Each scene shows the same named points in several views. A view is turned or mirrored, and shifted as a whole, has a little noise and may leave points out.
(in the rows, 128 means zero)

Scene 1
View 1
vusu: [140 128 171 118 109  98 151 156  79 117  98 136 122 116  92  99 112 120
 158 120 138 134 182  86 125  97 124 111  69 145 143 133]
lun: [124 145 172 120 128 125 130 119  73 122 128 152 142 136  84 121 112 124
 138 104 143 126 149 117 151 129 128 118 112 150 151 132]
lezus: [131 114 199 120  56  51 180 153  92 129 101  97 126 140  87  64 114 145
 134 162 141 139 178  91 135 119  87 104  65 112 126 166]
banav: [114 152 182 126 124 123 131  98  76 126 138 148 152 151  79 119 111 127
 131 112 150 119 130 132 169 150 124 116 134 145 152 139]
lozo: [128 130 215 127 112 129 137  54 103 136 127 143 168 165  60 113 105 129
 128 123 192 129 133 132 183 163 158 126 177 120 168 148]
zerun: [126 141 166 141  86  64 162 143  90 128 109 106 136 136 108  84 107 132
 140 138 140 141 167 105 136 123  92 115  92 109 139 154]
zifo: [123 131 215 134  99 111 146  56 106 138 125 131 171 169  67 101 106 134
 122 129 189 132 130 134 183 169 141 124 180 107 164 153]
Liv: [131 156 159 155 122  99 140  90 104 135 115 126 163 142 103 113  95 114
 144 111 177 145 150 122 153 137 138 133 164 100 173 136]
sur: [120 139 207 138 109 121 134  42 111 142 129 136 179 171  70 114  98 128
 121 120 198 131 122 138 187 173 153 129 197 105 171 150]
lik: [139 116 203 112  92 104 149 109  93 130 104 132 140 141  72  95 111 129
 144 129 165 132 169  98 152 125 139 114 111 127 148 148]
pogas: [154 136 175 126 134 130 134 102  95 125  92 149 140 122  82 121 103 109
 164 103 179 140 178  98 146 106 173 126 129 132 174 122]
rosi: [165 108 199 132  87  90 162  87 126 138  69 111 157 132  80  84  96 117
 161 143 213 157 194  82 142 111 174 132 148  82 176 145]
netez: [109 193 100 157 156 100 126 159  59 119 137 144 129 110 137 132 108 105
 146  85 103 132 148 122 129 118  90 127  93 145 150 115]
View 2
netez: [109 101 168 140 106 135 182  77 134 149  69 103 131 162  66 133 113 146
  94 146 113 116  88 161 153 173 160 150 129 155 105 128]
Liv: [124  66 148  90 132 103 104 116 168 101 104 102 135 134  96 109 131 112
 112 136 137  81 118 122 110 162 119 176 134 103 158 114]
sur: [121  46 163  65 158  77  78 138 158  97 116 131 142 100 139 116 142  90
 113 135 144  73 138  98  87 161  96 161 161  89 200  88]
zerun: [147  91 145  76 133 157 109 107 148  80  93 115 142 126  68 143 111 136
 114 146  72 127  80 114 163 131 132 180 118 126 137 148]
rosi: [147  57  99  73 143 128  70 134 181  80 128  86 106 146  99  95 114 109
 141 136 110  96 113 107 113 132 106 208 116  65 153 128]
pogas: [121  61 107 109 147 127 121 129 158 137 127  97  94 166 123 101 107 105
 137 131 115 108 109 133 116 142 110 174 138  77 140 113]
lezus: [154  84 129  58 152 181  92 120 136  61 106 131 134 120  78 154 103 136
 129 146  32 148  71  98 181 109 118 184 119 114 139 162]
lozo: [116  46 147  70 167  92  92 140 151 105 121 134 127 107 146 122 134  91
 119 133 125  89 129 103  96 150  96 159 167  84 193  95]
lik: [129  63 124  82 158 140 104 131 145 102 120 123 117 134 118 127 108 110
 131 136  79 125 101 112 137 124 108 174 141  91 155 129]
banav: [110  66 161  93 151 110 130 120 129 126 104 136 131 120 124 135 122 110
 108 138 106 109 109 123 120 155 118 144 162 119 164 106]
vusu: [130  81 114 106 142 168 136 115 135 120 113 111 104 159  93 133  94 131
 128 140  60 145  82 133 162 127 128 170 127 104 117 145]
lun: [110  71 147 107 145 128 142 117 130 135 108 125 119 140 119 131 113 119
 115 138  96 123 102 131 132 151 123 150 154 114 146 117]
View 3
lozo: [ 88 157 105 134 119 160 118 101  98 123  52 113 120 175 174 106 158 127
 135  61 169 120  85 142 148  77  85 129  86 190 161 156]
zerun: [139 173 169  97 153 163 146 122 111 138 101  85 122 125 172 101 112 110
 161 101 102 135 112 180 147 113 140 141 131 123  98 149]
banav: [114 148 130 128 113 133 124 125  93 125 100 103 136 169 155 120 157  85
 141  69 169 127 101 150 155  96 107 110  94 170 131 164]
Liv: [122 126 133 135 135 164 107  90 137 132  94 119 151 158 182 108 149 119
 161  74 148  95  99 139 147 100 119 127 116 169 143 160]
lik: [ 98 155 134 116 134 142 147 119 100 124  76 107 126 148 139  99 130 127
 144  86 141 142 111 167 131 114 113 140 117 150 119 158]
lun: [125 131 141 125 114 113 135 136 100 123 125 104 150 154 124 121 151  76
 145  78 163 132 114 153 145 121 123 106 113 152 112 171]
lezus: [127 193 170  86 151 150 171 136  91 138  91  74 107 117 151  91 100 115
 155 110  92 160 116 201 138 122 142 152 137 110  80 147]
vusu: [119 135 154 115 137 117 160 131 108 119 118 108 148 131 111 100 121 107
 155 101 127 145 128 173 126 146 138 130 141 124  85 164]
zifo: [ 94 169 115 127 124 173 113 100 100 129  48 101 112 173 192 110 151 131
 140  64 156 118  84 148 156  73  93 138  86 186 162 153]
pogas: [ 91 103 116 141 130 128 137 106 125 111  91 137 159 158 121  99 144 138
 152  77 161 115 115 140 118 132 113 134 127 162 128 164]
View 4
zifo: [109  94 155 111 152 138 143  83 177 175 118 147 125 152 124 120  93 170
 119 174 153 157 112 185  68 136  39 130  68 129 122 154]
zerun: [111  93 131 105 132 141 194 139 142 166 114 170 104 153 123 167 130 154
 119 125 140 126 114  95 100 142 131 116 125 111 146 138]
lun: [104  94 154 111 137 170 126 125 184 158 121 130 122 162 148 162  93 122
 125 133 139 140 122 149 126 148 106 112 124 127 134 109]
lozo: [101 100 158 109 153 151 124  86 188 172 120 134 129 157 142 124  78 161
 121 180 151 165 113 191  77 138  42 124  75 129 117 140]
vusu: [111 107 136  94 138 166 156 152 161 147 123 142 116 173 162 187 102 135
 123 122 144 142 119  95 103 151 158 102 150  95 145 105]
banav: [101  90 162 119 135 164 129 111 185 170 121 128 121 153 133 149  92 127
 123 139 142 141 119 167 121 149  77 121 107 135 129 120]
lezus: [100 114 124 100 136 145 210 150 111 171 123 156 105 148 113 184 112 168
 119 126 157 131 102  67  74 158 123 112 132  75 149 143]
rosi: [131 109 129  74 162 130 163 114 171 142 113 185 124 187 177 146 101 203
 119 197 155 183 116 130  23 120 120 111  95  99 129 145]
netez: [117  60 156 123 118 167 144 144 201 153 115 163 108 164 147 168 149  92
 119  92 110 107 143 133 182 138 168 112 143 169 144  98]
pogas: [122 101 150  86 155 159 115 122 203 136 116 149 129 189 189 154  88 151
 121 167 145 173 126 152  86 131 129 103 116 119 128 107]
lik: [108 115 139  92 152 154 155 128 156 154 121 143 122 170 153 164  84 163
 123 160 158 164 111 120  65 145 110 109 121  91 135 127]
Liv: [123  79 149 104 143 139 146 104 197 157 110 178 117 165 149 133 128 156
 115 163 132 152 129 169 101 121 104 122  91 154 127 138]
sur: [108  89 161 113 154 141 131  76 192 176 116 149 129 155 130 114  90 167
 116 186 149 161 116 205  74 130  33 130  62 145 116 151]
View 5
lezus: [113 121  90 148  91  80  96 145  90 145 154 199 102 203 124 134 187 165
  75 167 144 143 141  81 184 122 155  87 154 143  66 154]
Liv: [152 150 118 114 134  87 156 150 123 143 121 177 143 143 147 151 115 110
 161 139 146 105 132 101 155 153 130 102  80 139 124 155]
vusu: [120 121 141 152  87  88 118 148 143 158 124 167 111 176 145 147 136 160
  74 152 114 114 128 107 208 152 158  96 139 132  99 160]
zerun: [124 120 115 139  99  86 115 145 113 129 129 188 112 191 135 139 161 149
 110 161 151 128 151  96 164 131 143  93 140 142  96 141]
sur: [145 176  79 107 171  63 160 135  73 150 134 180 160  98 120 131 111  97
 177 129 152  97  94  96 153 150 131 108  39 143 101 166]
rosi: [145 176  78 117 125  94 142 171 115 197 181 195 141 184 164 174 132 109
 118 143 115 130 131  57 184 149 125  89  70 146  93 195]
zifo: [142 167  75 114 160  62 148 133  71 147 140 186 152 113 115 126 126 108
 160 135 150 105  99  91 156 146 134 107  56 147  90 166]
banav: [137 137 126 128 140  66 149 126 106 128 100 162 139 106 118 122 110 131
 151 138 150  92 101 127 166 153 146 110  87 135 111 139]
pogas: [143 153 131 128 122  90 148 158 150 182 130 163 137 140 158 163  97 123
 111 133 104 102 112 102 204 170 140 102  80 132 116 183]
lik: [128 147 100 135 120  74 127 142 104 163 143 178 128 148 132 139 132 141
 102 145 123 114 110  91 196 149 151  99 101 139  84 172]
lozo: [143 169  88 116 160  61 152 135  79 156 136 176 154  99 118 129 113 109
 153 130 138  96  88  95 170 154 137 108  51 141  94 172]
netez: [138  93 193 142  92  97 139 135 174 107  62 154 112 153 148 139 111 155
 130 151 154  89 150 154 167 155 148 108 149 127 144 110]
lun: [125 130 138 140 119  75 133 131 124 144 103 158 128 126 129 130 110 147
 116 140 132  94 106 123 189 156 154 106 109 135 107 149]
View 6
pogas: [118 110  94 138 116 115  89 134 135  81 121 137 118 155 191 121 105 131
 123 124 118  94 127 170 103 166 164  92 103 126 141 141]
rosi: [107 100  97 105 177  97  54 170 122 100 119 154 130 169 202 109 130 101
 132 130 124  70 163 184  79 172 177  99 125  69 134 150]
sur: [ 99  93  80 173 158  83  80 168 155  80 145 117 172 181 191  63 103  92
 175  71 167  83 127  95  79 200 160 115 108 107 132 166]
banav: [ 99 110  97 172 105  92  92 136 141  92 146 119 143 136 147  99  82 140
 163  94 145 100 124 110 110 175 138 126 127 129 134 149]
netez: [140  80 115 183  51 126 122 104 171 115 126 165 116  62 112 115  84 149
 157 129  99 118 101 151 159 175 144 151 164 145 130 112]
lozo: [ 89 106  85 167 149  81  75 160 142  78 144 111 157 179 182  79 100 109
 164  78 160  83 133 101  80 184 151 109 104 111 135 165]
lik: [ 88 125 105 134 137  91  63 148 114 110 139 131 132 139 157 117  97 138
 139 124 135  87 155 147  93 167 141 112 134  99 132 150]
zerun: [102 100 118 134 129  88  63 143 129 145 136 160 127  89 121 114 101 135
 155 139 123  86 157 151 118 172 144 149 179  77 123 132]
zifo: [ 87 103  89 163 159  79  70 164 143  93 146 119 163 172 177  73 104 106
 173  81 161  78 136 100  81 192 151 122 119  93 131 164]
lezus: [ 79 126 127 110 146  75  40 151  94 162 139 151 126  91 112 130  98 149
 142 150 124  80 187 154 104 161 124 139 189  55 121 141]
Liv: [127  76  96 163 130 103  90 153 161  93 130 150 144 143 173  86 110 100
 165 103 129  87 122 141 107 191 169 126 134 107 132 140]
vusu: [103 126 118 128 101 104  73 125 112 124 124 147 107  99 135 144  93 161
 124 149 110  95 152 176 120 153 139 115 151 109 130 131]

In a view up to two points have been moved. Name them for each view, in the order of its rows, or write -.
view 1 => -
view 2 => rosi
view 3 => zerun, lun
view 4 => lik
view 5 => banav
view 6 => -
